Each row is a point on a landscape with many peaks, with its height.
From any point a climber steps to the highest of the 3 points nearest to it. It stops when none of these is higher. Distance is the straight distance between rows; heights are no part of it.
k836: [  3   1  26  -2   6   6   2 -32   2 -41 -21 -19 -36 -28  -1  22   2  -4
   8   7  -4]  height 475
k286: [-35  22 -24  22  25   4   2  24   7  29  -8  23  -1  13  16 -33  37  -2
   9  16   2]  height 141
k799: [-21  16  22 -17  15  18  49  16  20 -44   0  22 -55 -18 -32   0 -36  -4
 -24  32 -18]  height 683
k656: [ 12 -12 -31   2   4  25 -57  19  -1  61  27  -7   0  66  -8 -23   6  25
  18  -8  -6]  height 365
k749: [ -2  32  34 -14   5 -31 -27  22  26  -5  10 -31  10  15  35 -15  35 -47
 -12  -4  -9]  height 545
k601: [-17   4  18   6  -6 -16   2   8   4 -21  -3 -15 -15  -7   6 -29   9 -16
 -14  20 -17]  height 453
k281: [-27   5 -30  -1  15 -75  34   8   4  36  -2  35   4 -32  11  12  -5 -10
  12 -22  -1]  height 455
k113: [ 19   9 -15  11  -4  29  -9 -11 -41 -41 -26   6 -13   2 -10   6  28  11
   4  17  -7]  height 456
k782: [  9 -12  -2  -6 -31 -20 -22 -44 -25 -40 -54 -44  17 -17  40  38  22   3
   8 -15 -10]  height 379
k140: [ 30 -24 -48   0 -12   3 -27 -15 -19  -2 -15  -5  -1  14  18  15  11  11
  22 -13  13]  height 280
k296: [ 16 -67  -3 -13 -17  60 -64  -7 -28  -1  62   2   3  40 -71 -16 -33  -1
  -5   2  26]  height 501
k309: [ 46 -62  17  12   0  68 -17 -38 -33 -24   8 -21 -12  19 -32  27   1 -15
   2 -14  12]  height 534
k861: [-10  -8   7  -2  39  48  26 -10  -2 -53 -18  26 -27  -3 -52  22 -15  15
 -15  52 -11]  height 487
k964: [  5 -16  -6   6  -2  25 -34  -2 -10  42  30  -1  21  16  16 -42   2   1
  33 -19  -6]  height 441
k570: [ 29 -34  -9  36   8  82 -51   7 -54 -14   2 -12   5  37 -39  25  10  33
 -17 -22  13]  height 659
k89: [-37  62 -20  24   6  46  25  43  20  16 -71  25 -42  -1   6 -18  10  65
 -43  77 -33]  height 206
k724: [ 19 -33  51  11 -15  33 -94 -38  -5 -14 -13 -51   5  33  26 -10  17 -27
   6 -20   5]  height 540
k669: [ 13 -54 -11   5 -37  43 -30   4   6  31  70  -5  12  39 -31 -33 -40 -37
  21  -3  34]  height 495
k938: [-34  38 -17 -10   6 -48  35  18  -1  12  -3  46 -32 -29  17   1 -15  -5
 -21  11 -10]  height 629
k752: [-13  25 -27  17 -27  23   9  11 -17   2 -61   1 -26   6  18  31  47  53
 -28  23 -24]  height 448
k138: [-25  34  -9   0  26  12  36  34  23  -5  29  24 -35  -4 -16 -35 -11 -33
 -19  54  -1]  height 565
k709: [ 20 -23  18 -12 -17 -33  21 -17  16 -11  43 -15  29 -18   8  14   0 -35
  34 -24  29]  height 706
k376: [-31  12 -20  31  19 -17  -1  24  25  58  39   5  21  12  26 -26   4 -10
  32 -25 -11]  height 228
k214: [ 32 -17   8 -14   0 -32  13 -39 -19 -40 -20 -31  12 -20  -1  26   7  -2
  45 -18  20]  height 299
k704: [  5 -27 -20  10 -38 -26 -49 -16   8  39  40  -6  66   1  23   2 -21  -7
  36 -53  25]  height 756
k794: [  5  -4 -52  10   2 -32  29  -6 -18  15  -5  32  18 -13   9  21   3  15
  14  -1   3]  height 239
k457: [-39  21 -39  21  16 -33  21   2  15  55  -1  25  21 -21  44   6  18  -9
  14 -27   6]  height 321
k409: [ -4 -33  45 -10  13  20  10 -25  -6 -75  -3 -26 -37  -8 -31  26  -6 -28
  -1  23  -8]  height 419
k514: [-15  42  38 -10 -19 -14  44  31  20 -20 -60 -27 -18 -46   9 -38 -14  53
 -59  25  -8]  height 466
k183: [ -3  30  48 -19  -8  31 -17   2  26 -24 -68 -34 -30 -24  35   1  14  18
 -57  20 -27]  height 304
k276: [-26  17  32  -7  35   7 -19  47  46  29  42   2   0  15  18 -61   6 -58
  17  15 -17]  height 557
k712: [ 19 -23   6   8 -24   2 -80   7  14  28  49 -16  13  36  26 -47 -13 -13
  15 -41  16]  height 539
k700: [ 33 -48 -31  19  39  77   2 -26 -56 -39  12  23 -10   8 -62  36  -5  22
  -2  -1   2]  height 786
k889: [ 12  33  -1 -24 -11 -26  66   1 -15 -43 -50  12 -32 -36 -32  27 -37  40
  -8   0  -8]  height 519
k380: [ -7   9 -23 -12 -20  -1  23   1 -21 -17 -44  12 -23  -4  12  29  19  25
  13  12  -4]  height 729
k850: [  2   9  57  -3  -9 -19 -68   9  51   7  24 -42  28  22  33 -57  12 -52
  -7  -7   7]  height 688
k516: [  9 -42 -18  -2  14  75  -6 -25 -17  -6  38   5 -20  29 -40 -32   0 -18
  -7  11   4]  height 573
k778: [-66  56   1  13  37  -1  33  52   8  33  21  48 -24 -10   8 -32  -7 -23
 -17  30 -19]  height 547
k785: [-36  40  81   2   8 -51  15  63  42  18  25  -1  39 -23  18 -18  16 -43
 -18  30 -12]  height 656
k729: [  2 -30  -7   9  33  78 -12  -2 -27 -11   1   2 -22  25 -42  15  22  16
   0  36   0]  height 669
k647: [  1 -29  30  -4 -26  24 -93  23  31  36  42 -27  -8  43   0 -52 -18 -21
  18  -1   6]  height 479
k909: [  6 -17   9   1 -60 -56 -68  -4   5  28  23 -50  68  16  48 -17  -2 -24
  17 -43  -4]  height 679
k129: [ 23 -43  19  21   8  79 -57 -39 -27 -33 -22 -33 -22  31  -8  29  20   3
  -9  -4 -15]  height 550
k641: [ 18 -36 -23   0 -14  15 -42  -8  -3  21  22   0  21  32   4  -4 -23  -2
  27 -21  20]  height 458
k670: [ 51 -59   4  10   3  68 -10 -46 -67 -38  11   2  27   1 -46  67 -16  17
   4 -19  33]  height 719
k759: [ 14 -28 -63  13 -43  11 -83  -2 -39  54  23 -25  31  44  -4  -5   3  63
  10 -20  22]  height 742
k703: [ -7 -20  14  -4   9  32 -15  -1   0  -9  13 -17 -42  24 -22 -23   6 -27
   8  13  -4]  height 462
k427: [  3  -7 -21   4  -2  16 -25  -6 -20   2 -44 -16 -11  14  32   7  29  27
 -13  11  -8]  height 258
k88: [ 10   9 -50   0  10  23  58 -18 -33 -17 -21  41 -28 -14 -21  53   3  46
  -2  24   8]  height 257
k613: [-25  -3 -12  18 -18 -75   4   0  24  34  15  -3  35 -19  54  -3  21 -22
   7 -26   1]  height 253
k502: [ -7   1  -3  -9   4 -39 -11 -15   7  26 -11 -21  13  -3  28   0  18  -1
  27 -28  -2]  height 313
k895: [ -6  13 -10 -12  -9 -32  51 -22 -18 -19 -13   4 -16 -28  -9  22   5  14
   6   2  22]  height 413
k252: [  6 -24  -3  16  11   4  20 -25   9   4  38  24  -4 -12 -28 -10   2 -33
  29  11  26]  height 566
k580: [-27  43 -48  18  11  -6  31  31   3  30 -33  31 -25  -5  24  -2  23  12
  -6  10   0]  height 99
k355: [-21  60  42 -26 -14 -41  49  44  28  19   5  24  12 -39  21 -20  -6 -13
 -25  23 -19]  height 612
k154: [  0  10 -22  10  35  -8  65   0   2 -28   0  29 -36 -15 -24  30 -17  -2
 -13  12  -2]  height 554
k205: [ -2  39   9 -15 -26 -50  40   6 -10 -10 -65 -13   1 -53  21  26  -7  60
 -22   9 -11]  height 755
k246: [ 44 -54 -24   4 -14  33 -40 -39 -40  11   1 -11  26  42 -20  25  11   8
  -2 -38   8]  height 636
k986: [ -4  -1  28  -7  12 -75  34   5  38  11  46  14  24 -20  27  14  -2 -66
  10 -21  17]  height 574
k652: [-15  14  47 -24   9 -75  75  25  41   3  53  38  17 -13  11  23 -25 -36
 -16  -4 -15]  height 600
k123: [  8   2 -33  10  39  -8  43   4  -4  73  24  63  13 -28 -27  10  -4 -11
  19 -27  25]  height 577
k292: [  4 -24  15 -20  15 -21  32 -29   4 -53   8  -4 -12 -31 -21  33 -18  -7
  14   8  17]  height 516
k791: [-26  33 -48   5   3   5  62  16 -19  -8 -47  45 -48 -15   2   7 -18  61
 -40  19 -31]  height 818
k305: [ 13  36  37 -46 -22 -57  74  12  22 -35 -49  -7   0 -39 -22  31 -51  36
 -16 -11 -14]  height 414
k143: [ 45 -71  -3 -10 -38   6   2 -23  15  -9  39 -12  26   9 -11  27 -14 -48
  32 -22  27]  height 412
k478: [ 11 -27   1  24 -11  31 -59 -23  -8   0 -10 -23   6  27  11   3  36   4
  -3  -7 -12]  height 384
k768: [-16  38  53 -26  -1   2  23   8  16 -56 -45 -19 -43  -8   0  -4  -2   6
 -30  28 -16]  height 249
k973: [  1  34 -26 -27   7 -69  66   5  -5 -18 -16  29 -21 -53 -32  53 -40  28
 -15 -10   1]  height 126
k810: [-10  39  11  19  40 -40  62  31  21  -2  44  46 -15  -8   0 -14 -10 -25
   4  17  15]  height 681
k544: [-26  10 -27   8  -7  18  -3  -2  -8  18 -38 -13 -15  11  20 -20  23   3
   8  13   1]  height 195
k685: [  9 -32 -15   6 -20  20  -9   4   2  63  74  11  26  16  -5 -30 -35 -31
  25 -24  20]  height 546
k594: [ 14  -1 -25  12 -17   9 -69   4   5  52  19 -17  21  44  39 -23  -1  13
  32 -20   7]  height 461
k303: [-25  -2 -37  19  15   7 -33  19   7  80  11   4  -9  44  16 -32   6  24
  20  -8 -18]  height 269
k572: [ 11 -10 -45  12  31  44  18 -12 -38  11  26  35 -16  19 -25   8  10  13
  11  24   9]  height 507
k796: [-18  28 -52  -7  15 -39  65   7  -2 -13 -10  37 -19 -33 -19   4  -5  39
  -9  17  -3]  height 3
k747: [-39  19 -27  12  44  19  17  43   5  46  22  33 -28  19  -5 -20  13   2
   3  18 -11]  height 116
k231: [ 17  -9  -4  33  11  92 -64  20 -20 -17 -31 -16 -15  59  17  40  26  44
 -38   5 -32]  height 251
k440: [ -5 -10 -15   5 -15  20 -60 -26   5  22 -19 -31  -8  33  28   1  22   3
  15  -6  13]  height 375
k523: [-33  11  25 -11  44   0  32  19  33   2  56  21   3   9  -9 -47 -11 -68
  -8  14   4]  height 610
k394: [-16  22  11  -1  24 -60  35  28  26  34  41  39  20 -20  37  -7  15 -41
  11 -44 -14]  height 524
k718: [-30  59 -58  20 -11 -17  55 -12  -1   9 -77  11   9 -19  14  17   9  83
 -28  18 -11]  height 480
k534: [  8   8  51 -23 -17 -28   6  -9   2 -39 -44 -31  -7 -15  17   4  12  -9
   6   6   2]  height 703
k416: [ 19 -59  37  -8 -37  23 -61  -6  33  -6  52 -30  20  48 -31 -32 -14 -36
  25 -15  10]  height 569
k795: [ 32 -34 -30   7 -43  32 -78  15 -32  42  57   1  17  46 -37 -21 -28   1
  12  -3  29]  height 425
k442: [-19  14  51 -24  24  -3  35  -7   8 -54   2 -14 -40 -12 -47 -34   0 -20
  -7  48  -3]  height 788
k713: [ -6  14 -16  39   2  72  -9   1 -13  -8 -43   3 -30  42  -4  31  42  41
 -27   2 -38]  height 336
k464: [ -9  33 -14 -19  20  21  58  20  -8 -23 -36  39 -66 -14 -25  -2 -33  31
 -33  35 -26]  height 666
k904: [-20  47  -5  21 -30 -18  26  -1  -4 -11 -72  10  -7 -38  22   5  17  55
 -11   9  -5]  height 584
k575: [-11   1   9  14  -5  -6 -12  15  23  15  27 -21   4  12   9 -46   7 -27
  16   4   6]  height 512
k761: [-10   6  -5  19   4  37 -65  25  41  70  34 -12  -7  60   2 -49   7   8
   1  -6  -5]  height 291
k827: [ -6 -21 -28  10  21 -22  21  19  -9  72  44  41  44 -22  -3 -11 -12 -13
  23 -40   1]  height 744
k284: [ 12  -4  19  -4   2 -53  31   6  18   5  27   4  35 -20  17 -11  -4 -44
  20 -23   8]  height 643
k597: [-11  42  40  -9  24 -58 -13  38  44   6   7 -20  27 -13  44 -44  22 -39
  -4   1 -14]  height 542
k781: [ 29 -27 -38   5 -16  -6 -20   4   2  67  35  28  48  18 -11  -9 -24  -9
  27 -46  26]  height 624
k69: [-17  21 -27  15  30  57  -5  17   0   9 -13  14 -45  25  -3 -27  12   4
   7  25 -11]  height 96
k389: [-26  45  29   5  25 -20 -12  34  21  39 -11  -3  11  -9  43 -50  20 -20
 -15  37 -23]  height 467
k751: [-19  28  18 -11  -5  22  22  13   3 -32 -43  11 -47 -21 -11 -16   9  24
 -29  52 -32]  height 315
k515: [  3  55  63 -26  -3  -8  25  29  35 -19 -39  -8 -20 -46   4 -31 -18  22
 -61  37 -39]  height 667
k30: [ 13 -13  27 -23   5 -23  52 -15  22 -15  33  20   6 -13 -10   1  -3 -39
  16   6  38]  height 646
k210: [-26 -23 -36  21  47  21  29  15  24  50  68  50   9 -14 -32 -23 -20 -38
  22  -8  10]  height 347
k212: [-39  66  -9  14  21  -3  31  25  18   3   1  28 -25 -17  -1 -31   2  -6
  -9  57 -10]  height 541
k659: [  8 -13 -33   1  15 -13  22  -6   4  13  35   0  11 -14  -6   0 -10 -29
  18  -7  24]  height 529
k819: [ 41 -46  25  18 -20  20 -57 -51 -29 -39 -26 -49   2  26  15  26   5  11
   1 -27  -5]  height 631
k131: [-33  35 -62  31  -2  -5  18  -7 -30  26 -64   0   0 -12  12  23  25  55
  -3   6  -9]  height 464
k411: [ 15 -40  31 -24 -27   0 -33  -1  47 -10  79 -15  57  22 -17 -30 -25 -79
  10 -31  26]  height 544
k18: [ 11 -10 -37  10  -8  50 -30  15 -26  32  16   1   7  38 -23  -8  11   9
   2  -2  -1]  height 259
k388: [  2  49   6 -22 -23 -31 -21   2   9 -28 -72 -30   6 -18  36  15  20  32
 -21  32   0]  height 366
k924: [ 22 -63 -13 -14 -40  14 -34  11   6  20  58   1  32  23 -55  -1 -39 -38
  12 -24  34]  height 521
k322: [-68  39 -28  30  34 -17  35  45  -2  73   9  43  29 -12  18 -11   6  16
  12  -2 -15]  height 250
k191: [-58  58 -70  24   9 -41  50  15 -21  42 -45  30   8 -23  22   9  24  56
 -13  13  -9]  height 407
k600: [ 48 -65 -61 -25 -35  42 -14 -29 -43  22  32  24  44  11 -53  43  -2   4
 -10 -25  42]  height 392
k168: [ 17 -51  56  -9  19  29   5 -34  16 -54  48 -16   7   6 -23 -14   0 -42
  24 -14  16]  height 472
k943: [-27  29  12 -14   5 -77  65  39  18  30  17  62   1 -36  20  21 -17 -22
  -3  -3   1]  height 518
k967: [-15   6 -12  -4  30 -16  43  12   1 -16  -7  38 -42 -19 -31  -1 -26 -14
  -5   8  -1]  height 620
k506: [-26  40 -39   5  38  -5  58  15 -14   9  17  59 -23 -22 -11  -9  -9   7
  -2  19 -11]  height 43
k932: [  4  -9   4 -21  29  17  44 -30 -25 -25  -1  19 -47 -37 -32  35 -13  15
  -1   6  12]  height 465
k393: [  15  -21   37   -2  -21   14 -111  -13   11   15   15  -37   19   37
   32  -27    8  -16   12  -20  -11]  height 652
k219: [ -3  10  19 -25   8 -43  48  -7  10 -35   0  13 -20 -17 -14  17 -12 -17
   2  -3  20]  height 625
k602: [-27  24 -11  16  30 -29  12  42  10  37   6  19  -2   2  24 -28  16 -37
  13   9 -12]  height 175
k716: [ 16 -45 -23  -6  23  52 -19   8   7  14  63   9 -12  33 -49 -22 -14 -19
  18   5  28]  height 477
k620: [ 31 -32 -48  30 -20 -11 -45 -32 -34  14 -22 -30  52  27  29  13  20  21
  19 -23  13]  height 174
k512: [  4 -35  69 -14   0  -5 -40   9  50  14  48 -30  21  29  -4 -43   8 -57
  20  -8   6]  height 611
k588: [ 30 -35   2   8 -48 -12 -97 -40 -12  18 -13 -50  45  42  25 -17  -2  15
  15 -25  24]  height 527
k609: [ 27 -20  47   5  13  27 -12 -38   5 -81 -29 -33 -21   5   2  22 -15  -8
   0  -9  -8]  height 376
k14: [ -3  -5 -38  15  -5  29 -10  29 -14  55  44  28   4  21 -15 -22 -16   9
   5   2   6]  height 168
k755: [ 18 -11   5  -2   5 -29  42 -37  -3 -24   7  14  12 -31 -13  32 -24 -15
  31 -17  14]  height 404
k988: [-21  37 -44  21  -9   7  47  -6 -32  -9 -54  21 -25  -3   4  21  17  61
 -16  32 -18]  height 597
k186: [ 47 -39 -36  10  -5  52 -19 -28 -65 -29  21  -3  22  29 -37  57  12  42
  12 -37   8]  height 680
k757: [-24  53  21 -14 -34 -73  26  22  23  -7 -64  -9  30 -47  30   0   7  26
 -43   5 -10]  height 444
k687: [  6  40 -38 -19  12 -41  70 -11  -3  -2 -11  47  -2 -54 -17  46 -29  23
   6  -3   6]  height 65
k617: [ 45 -40 -61  29 -33  46 -38 -23 -62  10  -6 -21  30  45  -1  38  40  65
 -16 -45  13]  height 230
k691: [ -6  -3  28  -6  11  46  -3 -18 -23 -40 -22  -2 -35   8 -10  18   5  -5
 -14  28 -32]  height 374
k928: [ 29 -53 -27   2 -37  -9 -28   9  -8  44  82  33  68   8 -13  -6 -40 -47
  18 -42  23]  height 555
k240: [ 20 -33 -16  24   1  70 -98   1 -33  22 -23 -20  -7  62  -7   2  11  44
 -23 -14 -14]  height 443
k698: [ 24 -14 -58  19 -11   8 -15 -24 -34   9 -32   2  20  22  23  34  23  46
  -1  -6  -2]  height 221
k519: [ 34  -3 -27  38 -10  90 -60 -13 -45  -8 -49  -9  -3  62   8  36  20  73
 -29 -17 -14]  height 298
k690: [ -8 -28  -2   8  -3  19 -63   4  19  29  49 -10  27  24  -7 -34 -23 -27
  25 -16  -9]  height 492
k316: [-25  67  15 -15 -12  12  -2  28  15 -16 -57  -6 -38 -28   8 -19  19  19
 -33  35 -16]  height 383
k430: [  6  -2  26 -15 -24 -11  30 -15  -8 -54 -48 -24 -18 -22   6  38  -1   7
   0  10  -2]  height 513
k54: [ 31 -43  65   3   0  23 -50 -26  30 -43   6 -50  -7  18  14  -9  -2 -27
  -1 -14  -3]  height 470
k829: [-33  34 -37   8 -17 -41   6  -5  -6   4 -36 -18  23  -6  30  -7  23  -6
   5  14  -5]  height 338
k805: [-18  50  31 -16 -17 -77  36  15  15 -15 -15  -9  18 -21  22   4   5   4
 -11   2  -6]  height 561
k481: [-43  48   6   1  24  17   5  40  29   6 -38  -2 -23  -8  13 -44  22  -9
 -27  48 -27]  height 499
k692: [ -1   1  55 -12  28   1  -2  -4  45 -62  25 -23   0  22 -14  -5 -17 -47
 -12  24   9]  height 417
k236: [-22  60  44 -22 -18 -21   1  32  37 -10 -30 -10   0 -22  33 -12  15   6
 -15  42 -20]  height 564
k549: [ 12 -17 -16  -2   8 -16   8 -12 -25  -3   9   0  11 -21  22  23   0  -4
  17 -33  12]  height 408
k800: [ 35 -41   7  12 -12  68 -55 -12 -36   0  14 -24   5  42 -20   9  -1  20
  -1 -14  -3]  height 581
k12: [-20  58  13   3 -12  23  38  45  12 -15 -76  13 -22 -22  15 -43   8  64
 -63  44 -39]  height 303
k271: [ 34 -46  18   8 -52 -15 -47 -29   5   1  33 -51  41   5  13   5 -11 -29
  19 -53  36]  height 715
k862: [ 18  16  20 -20   5 -62  60 -30   3 -42   4   3   9 -28  -1  52  -4  -8
   9 -34  27]  height 274
k995: [ -2  31  12 -16 -21  -4  36   7   4 -34 -45   8 -30 -32  -8   2 -20  59
 -23  20 -20]  height 367
k663: [-36  82  13  -9   1   6  29  32  27   1 -52 -16 -18 -33  17 -49  10  14
 -53  46 -24]  height 427
k893: [  0   7   3   7  -3 -57  35 -27   0 -30   0  10  23 -14  32  31   3  11
  31 -32  24]  height 178
k764: [   4  -19  -23    0  -35   29 -101   26    2   60   45   -7    5   59
  -10  -32  -26   24    6  -23   11]  height 476
k604: [ -4  19   8  -7 -20 -57  20  -6   5 -33 -20 -26   7 -23  25   4  14  -5
   4   5 -16]  height 488
k560: [ 37 -79  38  -7 -25  22 -38 -38 -17 -32  21 -38  18   2   1  27 -14 -15
  15 -26   8]  height 668
k584: [ -2   9 -21 -24  -8 -45  57 -22 -30 -31 -41  10 -31 -59 -12  47 -22  49
   5  -7  17]  height 284
k239: [-41  37   9 -10  29 -50  62  30  31  52  43  39  -4 -22  -7 -14  14 -38
  -7   8 -26]  height 617
k226: [ 25 -24 -24  23   0  58 -41 -26 -53   2 -20 -29   2  23   0  26  34  34
   8 -16  -8]  height 317
k769: [-32  11  52  -8  32 -45  39  23  52  21  52  22  21   7   4 -15  -2 -54
   1   8  -8]  height 675
k548: [ 38 -59  35 -17   1  29   5 -52 -27 -60  -9 -20  -9 -28 -24  69  -2   1
  20 -13  30]  height 649
k331: [ -9  25 -26  14   7  18  41 -11 -25 -14 -35  28 -42   0 -20  24  -7  44
  -3  33   0]  height 439
k867: [ 27 -20 -30   1   5  16  19 -51 -57 -32 -14   8 -11   2 -16  66   5  34
  31   0   9]  height 51
k467: [  4 -78   8 -15 -16  55 -45 -27 -27   3  17   6  -1  30 -38 -16 -24  -8
   4 -10  21]  height 528
k957: [-11  16 -28  16  20  44 -39  20  11  21 -33  -2 -43  51  15 -16  20  25
 -10  15 -25]  height 68
k230: [ 20 -14 -41  11  38  12  25  -8   0  33  37  40  16 -20 -26   1 -10 -29
   9 -23  18]  height 445
k936: [  7 -25  -3   9  29  12  -9 -18   9 -16   4 -14 -24  -8 -14  -9  -2 -14
  15   8  -3]  height 457
k640: [-15 -13  38 -16   5  11  39 -16  -1 -72  -3  -1 -24 -24 -38  29 -22  12
   0  18 -11]  height 442
k626: [  0   9 -13  13  16 -35  52 -20  12   0  33  28 -16 -34 -18  23 -14 -28
  11  -4  24]  height 409
k270: [-18  24  -6 -12 -29 -42  10 -14 -10 -41 -59 -29   6 -27  19  39  12  42
   6   9  -6]  height 558
k739: [ 14   3 -65  33  -4   4   0 -25 -25  23 -29  -3  22  11  21  11  25  39
   9 -11  13]  height 191
k243: [ 10  34  68 -25 -33 -21  14   7   5 -56 -49 -19 -30 -49   7  11  -1  20
 -30  22  -9]  height 186
k109: [  5   1  -8   9   5  43 -47  18   5  32  -1 -29  -8  35  24 -35  23  -5
   7  22 -37]  height 32
k201: [ 67 -64  14  -5 -12  24 -14 -68 -23 -41   9 -25  33 -22 -28  45  -3  -5
  19 -28  37]  height 693
k324: [ 14   0  15  -6 -11 -43 -14  -3  25  27  51 -43  29  15  32  -9  10 -50
   6 -42  -4]  height 563
k975: [ 14 -19 -37  -1  -2   4 -30  -7 -25  -3 -21 -13   0  15  -7  -2  22  15
   4   1   1]  height 337
k121: [-61  53  30  -2   5 -67   8  33  19  31 -20  -2  37 -22  48  -7  37 -10
 -16  17 -28]  height 385
k536: [  1 -17  23  10  -5   2 -26 -16   2 -40 -26 -24   0   5  10  -6  13 -10
   6  -3 -12]  height 411
k694: [-12  11 -32 -15  40   4  32   7 -10  16  -3  20 -18  -6   3 -19  15   0
   7  10  -6]  height 85
k84: [ 13 -37   1  14 -14  62 -90 -17   3  25   1 -34  -9  45   0 -15   6   1
   8  -3   7]  height 478
k653: [-19 -36 -42  17 -12 -40 -46  12  -5  80  31   3  52  19  31 -19  -1  -8
  11 -43   8]  height 775
k887: [-31  49  17 -23 -14 -56  61  21   0 -17 -40  15 -16 -43  13  -7 -32  38
 -35   4 -10]  height 591
k595: [ 24  54  81 -50 -12 -12  80  26  25 -70 -48  -6 -41 -26 -19 -13 -66  29
 -38  25 -33]  height 572
k525: [-27  39  73 -33  22 -49  43  47  27  -5  42   4  -4  -9  -4 -15  -3 -44
 -17  24  -2]  height 766
k763: [ 17 -24 -66   4  -7  13 -21  -4 -23  53  23  18  43  19   0   0   7   3
  14 -34  28]  height 510
k783: [-20  62  13  10 -18 -24   7  28   7   3 -56 -23  -5 -40  33 -23  20   4
 -14  31 -13]  height 463
k466: [  0 -15  -1   7  13 -27  23   6  14  22  38  34  27 -18 -16  -9 -16 -43
  19 -22  23]  height 618
k736: [ 40 -48 -27   0 -13 -17 -31 -41 -13  12  25  20  47   9 -14  23 -24  -6
  41 -32  29]  height 406
k636: [ -3 -16  56 -16  20  -5  -4  26  51   3  62 -14   8  18  -6 -16   5 -74
   2  -6  28]  height 543
k998: [ 12  39  17 -35  15 -32  64 -14 -12 -47 -10  26 -41 -24 -27  19 -45  30
 -24  16 -10]  height 645
k70: [ 33 -47 -15  36 -22  45 -54 -33 -56 -24 -23 -22  15  42  -3  37  30  59
   2 -16 -11]  height 279
k596: [-18  48  41 -24   8 -23  74  37  12 -31  -4  12 -11 -20 -31  -1 -38  16
 -32  25 -34]  height 783
k770: [  7 -18  17  13 -11  52 -73 -29 -27 -45 -47 -32 -11  15  11  46  27  11
 -19  -7 -32]  height 514
k756: [-28  73  51 -25  -1 -64  36  39  35 -23 -17 -16  11 -50  25 -25 -14   2
 -26  25 -20]  height 752
k662: [ 47 -42 -26 -14 -12  21 -14 -25 -12   9  34   9  20   7 -30  15 -26 -21
  12 -26  45]  height 428
k353: [ 28 -43 -23 -15  -9   1   8 -21   5  19  35  29  35 -19 -37   5 -11 -25
  27 -24  26]  height 440
k224: [ -9  16  29 -15  14 -41  56  11  18  -5  22  25 -27 -26   7  -2 -29 -20
 -30   3  -7]  height 765
k888: [-18   0  24  -7  13  29 -28 -10   4 -20  -2 -28 -32   8   0 -21   7  -6
 -10  13 -21]  height 424
k825: [ 28 -21  40  -5   5 -26 -17 -12  14 -33   6 -38  10   2   6  -8  11 -40
  14  -4  23]  height 429
k997: [ -2 -54  22   2  31  45 -29 -32  -7 -25   2 -25   3  13 -21  -1   6 -31
  17   5  -2]  height 505
k330: [  9 -34 -21   7 -16 -35  -9  11  15  36  45   9  45  -3   9 -13  -6 -39
  31 -41  20]  height 700
k112: [  8   8  26   2   8  11 -83  10  33  14   1 -24   8  27  32 -54  -2 -28
   0 -21   5]  height 789
k500: [-54  58  23   7  11 -21 -15  75  34  47  -5   5   4 -21  24 -65  17 -21
 -16  25 -24]  height 426
k359: [-12  13  58  -9  -8  32 -36  -9  27 -49 -55 -64 -12 -16  38  27  22 -11
 -26   8 -36]  height 222
k489: [ 25  -4 -37 -13  23 -23  28 -24 -20   2  13  31   0 -25 -15  21  -3   8
  12 -19  16]  height 224
k676: [ -6  -6  -4 -13  11   3  31 -19  -8 -23 -18   9 -41  -9 -16  22 -14 -10
   2  35  -4]  height 551

Where does a climber stop that starts at each point below?
k669 | k653
k924 | k653
k763 | k653
k751 | k756
k768 | k756

Call two points neighbours if one is among the 3 nearest of the other. Go from one point of each pair to the other, from neighbour to neighbour, staying as high as possible. Name the lowest point that can't be avoided.
k596 and k515 | k595
k700 and k112 | k749
k205 and k534 | k430
k653 and k700 | k560
k442 and k596 | k799
k653 and k709 | k466
k224 and k709 | k219
k596 and k791 | k464
